A landscape with many valleys, sampled at points; each row gives a point and its height.
From any point a ball rolls to the lowest of the 2 points nearest to it. It stops when none of these is lower. Distance is the straight distance between rows; heights are no part of it.
Turel: [ 19   2 -27 -50 -21  30  74  -6  28  -9 -32  31 -12 -27  -4 -47 -10 -14
  -7 -42 -19  -9  37   7  15  29  24]  h=54.0
Vigup: [ -7  -2 -21  73 -22 -12  -4  16  20   2   3  46  54 -24 -44  -1  32 -54
  46  43  16 -30  24 -33   5  -1 -10]  h=55.7
nug: [ 18   0  -9  48  50  -9 -36 -15 -31  18  22   6  27  10   1   3  -3  -2
  20  23  -7 -13  20   2  -7 -18  14]  h=17.5
talu: [-25 -55  40  -5  49  -6 -35 -13   6 -34 -16  -7   5  26  60  -2   9  13
  12  42  21   5 -47  -5  20  -4 -21]  h=20.2
fivu: [ 12   9 -11 -25 -16  11  55   9  16 -16 -17  26 -12 -22   5 -31  -6  -5
 -14 -34 -16 -10  28  28   1  18  38]  h=58.7
domez: [  3  -9  50 -19  -6 -34   6  17  35 -13   4  -6 -53   0  59  11  12  11
  18 -23  24 -16 -63  -3 -19 -19  -3]  h=40.6
Muza: [  5  20  35   9  10 -21  10  12  12  11  -9  14 -12   0  30   3  15  15
 -18 -17  10  18  -5  13 -25  -5  22]  h=22.7
rurod: [  2 -22  22  24  34 -19 -51  -7 -12  -7 -19  16  24  12  37  -7   8  13
  -4  24  30 -12 -23  15 -16 -27   8]  h=34.4
Tinib: [ 33  56  37  -9  16 -37 -36 -37   9   7  18   5  -7 -32  -4  41   4  19
 -19  33   2  48  37 -11 -17  -3 -22]  h=39.7
Tiriz: [-25  -9 -12  -2 -36   0  12  26  -9   0 -22   9  -5  -6  -3  -8 -18  19
 -23 -21  20  -7 -25  25 -19 -11  22]  h=10.1
Bom: [  9  27 -29  29  25 -10   6 -32   4   2  27  -6  28  22 -60 -26   8 -26
   2   0 -20 -30  32  -5  47  37  18]  h=36.9
fut: [-40 -46 -39  21 -56  69   7  53 -24  17 -45   7  -3   8 -11   9  -1 -12
  10   7  16   4 -13 -12 -21 -15 -29]  h=54.7
Bon: [-26  22 -34 -54 -26   8  -5  16   4 -43  -4 -24 -33 -35 -33  -2 -11 -49
  22 -24  37  54 -27  32  33 -14  13]  h=37.7
gove: [ 48  -6  36  38   5 -52 -26  -4   5  16  -9  21  -2  -2   7 -13  -2  -3
   7  11  30   4   4  11 -63 -29  20]  h=36.0
fuge: [ 28   4 -21  54  -2 -27  25 -23 -16  47  41   4  15   1 -44 -39  -8 -35
  24  12 -47 -13  53 -21 -12  31 -12]  h=49.1
godan: [ 29   7  19  39  48 -19 -35 -18 -10  23  25  -2   9   8  -5   4   8   0
   1  17 -14  24  33   4 -15 -12   0]  h=25.2
ziz: [ 26  48  30 -24 -30 -40  15 -34  19  11  20 -15   1 -17  -1  41  -7  26
   2  15 -16  -5  60 -36  11  40 -33]  h=32.4
Numob: [-26 -20  -7 -19  -9  22  11   1  -4  12 -26 -32   8  24  19   0  10  41
 -23 -19 -21  28  -9   6  19  24 -11]  h=21.7
nemul: [ -3 -17  41  -3 -10 -42 -23   3  11  -7 -13   4 -25  12  54  -3   8  14
   4 -16  33 -17 -61   1 -23 -26  18]  h=38.3
Birol: [ 12 -14 -21  65   1  -3  10  -9 -28  43  37  18  26   8 -19  -4  -8 -25
  31  19 -30 -31  52 -18 -14   7   8]  h=51.8
lil: [ 37  -9  25  45  31 -31 -58 -15  -7  -1 -24  16  17  17  37  -1  10   8
  15  32  24   3  -5  -7 -37 -28  10]  h=38.7
riz: [-14  -3  -3  36  42   2 -36 -36 -39  22  34   2  25  26  46  17  -8 -23
  14  20 -10 -14   7 -18  -8 -20  17]  h=9.3
lopiv: [ 28  27 -10 -53  50  47  19 -42  30  -8   1   6  -1  -4 -30  -9  23 -10
 -24 -20 -54   3  39   7  21  22  16]  h=47.4
Pani: [ 23  52  28 -23 -41 -40   6 -46   3  22  20  -1  14 -17 -20  29  -6   6
 -10   9 -46   0  65 -45   8  27 -32]  h=36.6
Gir: [ 17   3 -38 -59   5  45  55 -20  47 -22 -37  12  12  -3 -28 -31   1   0
 -10 -22 -21   1  34  -5  28  38  17]  h=46.8
Zama: [-26   3  -1 -52  32 -10 -26   5 -24 -55  -6   4  -2 -15 -10 -14 -29   1
 -27  12  52  32 -50  61  -8 -10  11]  h=37.4
pizev: [-39 -40 -23  28 -27  27  -5  16  -5  14 -25   0  25  24  31  18   6  33
   2   8   1 -19  -7 -14   6 -13 -13]  h=57.8
vola: [  8   2 -13  21  17   3   6  17   1  -8  -4   8  26   4 -26 -17   9  18
 -19  -3  -2 -13  18  30   6  13  10]  h=64.8
sulo: [ 39  48  39 -30 -13 -11  30  10  15 -19  11  -4 -24 -19  28  47  -6  53
   6  17  17 -20  32 -12  -4  24 -47]  h=8.7
niriz: [  0   4 -39 -27  41  31  -5 -30 -19 -15  16 -31  12  25 -44 -23  -2   1
 -29 -11 -25  -4   6  23  37  24   7]  h=25.8
kevum: [ 22  42  19   0 -26 -28   9 -43 -12  49  31  -4   7 -16 -43   7 -11 -21
 -22   9 -49  10  51 -49 -11  22 -35]  h=40.8
vot: [  2  23  58 -26  -9 -14  24  24  28 -21  12   2 -53 -11  57  24  10  11
  11 -17  28  -7 -44  -9 -11  -6 -21]  h=35.4
vug: [-16 -24  19 -14  -6 -35 -38  10 -13 -14 -20   5 -11   1  33  -6 -13   6
 -15 -16  27 -13 -59  22 -19 -40  28]  h=33.8
Pugap: [-15 -25  24  41   1  -2  -5   7  14  14 -12  -5  16  27  39   7  28  28
   7   5   3 -14   0 -11   5  -2 -10]  h=59.7
fuvob: [ 16   6 -43 -58  29  45  38 -26  32 -15 -16  -4  14   4 -48 -16   7  -1
 -21 -24 -48   0  29 -13  35  36  20]  h=40.9
Nuso: [-45 -39 -42  27 -41  53   1  34 -29  22 -30   7  18   5  -9  14   2  14
  -1  12  -5 -17  -2 -19   8 -12 -22]  h=56.3
Gova: [  9 -16 -10 -28 -23 -35  -2  40  12 -23   1  23 -12 -34  -4  10 -11   9
   4 -35   9 -25 -20  30   0 -47  40]  h=51.9
Sako: [ 29  47  58 -30  -2 -12  27  23  21 -25   6   7 -41 -25  41  30  -4  37
  12   4  33 -24  -9  -8  -8  10 -33]  h=25.0
Gibo: [-14  -5  11 -27  20 -17 -27   9 -15 -31 -11  18  -9  -4  20 -15 -24  12
 -26  -7  34   0 -49  43 -19 -31  22]  h=27.3
Fofem: [  9 -21  29  47  10   0 -13  -6  16  18  14 -11   2  26  41  27  20   8
  44  26   0 -23  -3 -36  -2 -14 -30]  h=61.5
domev: [-27 -32 -32  18 -57  54  17  61 -27  23 -41  -7 -20   6 -28  -9 -12 -27
  18  -9  24  20 -26   4 -20  -1 -30]  h=52.4
miza: [ -9  -3 -41 -46 -45   9  11  33  15 -34  -1 -12 -38 -46 -33  12 -19 -37
  28 -33  14  36 -16  24  33 -24  15]  h=42.4
dep: [-12  26  32 -28   5   3  16   3  24  -5  -8   1 -19  -8  52   8  20  17
 -32 -15   8  41 -16   8   0   7   1]  h=6.4
Sezo: [ -9  -4 -46  57  -7  21   7   6 -23  13  32  25  33  -2 -39   8   0 -32
  31  34 -20 -57  30 -16  17   8  11]  h=53.6
Nibi: [ -8  -5 -33  70  -6   9  -3  20   6  -1  13  30  46  -4 -46   4  13 -33
  28  36   1 -46  31 -25  18   4  -2]  h=54.6
tose: [-39  -4   3  23  54  15 -30 -42 -41  14  42  -7  16  33  55   1  -5 -23
   3  30  -5  -7 -18  -6  15  -4  11]  h=2.5
muvo: [ 46  32  33 -28 -18 -38  14 -24  18  -9  35 -12 -12  -8   4  42 -14  54
  12  21  -4 -15  55 -27   1  41 -39]  h=25.4
murus: [ 39  39  35  19  29 -32 -36 -27  -3  25  34   2  -3 -20 -26  20   2   9
 -12  27 -11  45  27 -16 -20 -10 -18]  h=33.9
fovuk: [-24 -29 -34   8 -43  30  20  62  -7   5 -19 -20 -32   0 -37 -16 -13 -46
  34 -32  29  25 -44   8 -15 -14 -11]  h=49.3
guput: [ 11  17 -31  -1  30  23  11 -29  -6   0  21 -15  15  24 -58 -28   8   0
 -22 -10 -37 -24  15   2  37  33  22]  h=32.0
pel: [ 17  18  -8  -3   0  -3  40  17  17 -18  -9  13  10 -15 -19 -22   5   8
 -17 -18  -4 -13  22  32  -7  26  32]  h=62.0
Sov: [-21  -8 -18 -46   7  36   2 -28 -15  15 -18 -52   5  30  -2  -6   0  16
 -30 -25 -44  30  -7   2  21  28 -10]  h=6.2
fip: [-36 -36  12   1  55  -3 -44 -25 -23  -8  12 -13  20  26  55   6  -1  -2
   1  33  -1   1 -25   1  30 -18 -11]  h=11.0
Tif: [-23  -9 -28 -36  34  34  -4 -32 -37  13  -1 -44  -4  38 -17 -16  -6   8
 -35 -14 -30  14  -7  15  26  19  -1]  h=17.3
topav: [-19 -19 -33 -20 -58  13  18  65   5  -8  -7 -22 -42 -25 -43   4 -16 -40
  32 -40  10  31 -35  20  -1 -18  -2]  h=46.5
Supa: [ 33  25  51  20  15 -50 -14   2  20  13   0  14 -11  -6  24   0   3   1
  -5  -1  23  17  -8  -7 -47 -27  19]  h=31.1
rato: [-30 -25  -8   1 -49  11  31  18  15  15 -32 -22   5  22  24  -6   6  48
 -12 -26   6  12 -20   3  -2  26  -8]  h=23.7
berep: [ 17 -20  20  49   9  -7 -32 -29  10  21  27 -13   2  26  47  30  22 -14
  51  38  -6 -16   1 -53 -16 -25  -7]  h=62.6
Vob: [-27 -45  17   2  12  -6 -49  -8 -15 -29 -39   4  18  12  59 -11   0  10
  -3  38  36 -12 -51  -4  -3 -21  -4]  h=28.2
rogok: [-17  -9 -16   6 -10  25   2  35 -15 -21 -12   6  -4 -10 -28 -12 -14   1
 -21   1  33   3 -31  21  -7 -15  -5]  h=21.6
zikab: [-25   8 -15 -12 -13  10   2  24   9 -43   4 -10 -18 -19 -42 -17  -2 -33
  -8 -10  47  31 -44  23  10 -14   4]  h=30.5
Nulir: [-35 -28  -7  -3 -55   9  16  28  -3  11 -28  -4  -2   9  22 -10 -15  32
 -13 -30  19   3 -32   9 -14  -1   4]  h=11.3
koz: [ -3 -13 -29 -55 -33  -1   2  40   2 -34  -3   6 -29 -45 -13  12 -28  -3
   8 -32   5   8 -16  40  16 -36  20]  h=47.3
Nul: [  3  40   6 -37  41  36   5 -35  -2  19  10 -12 -11  11 -16   3  24 -11
 -38 -23 -56  12  19   0  17  21  11]  h=52.2
vid: [ 35  15   2  34   7 -26  17 -27 -16  42  41   0   3  -4 -50 -25   0 -37
  -1   8 -58   9  52 -30 -17  24 -21]  h=46.0

Call two points neighbours if one is among the 2 nearest of the other. Go from one point of each pair to the other, from neighbour to neighbour, staying as low as possible. Name the highest point that can't be avoided.
tose and Gibo: domez
Sov and Tiriz: rato
dep and sulo: vot
Gibo and Tiriz: Zama
sulo and tose: lil

Two balls start at each pair of points below. Name the first point that both come to, or write none.
godan and lil: tose
rurod and murus: tose
koz and Nuso: miza
domev and Nibi: none

Where does a ball stop that starts at each point below?
Birol: sulo
Fofem: Tiriz
domez: sulo
Pani: sulo
fut: Tiriz
Bom: Sov
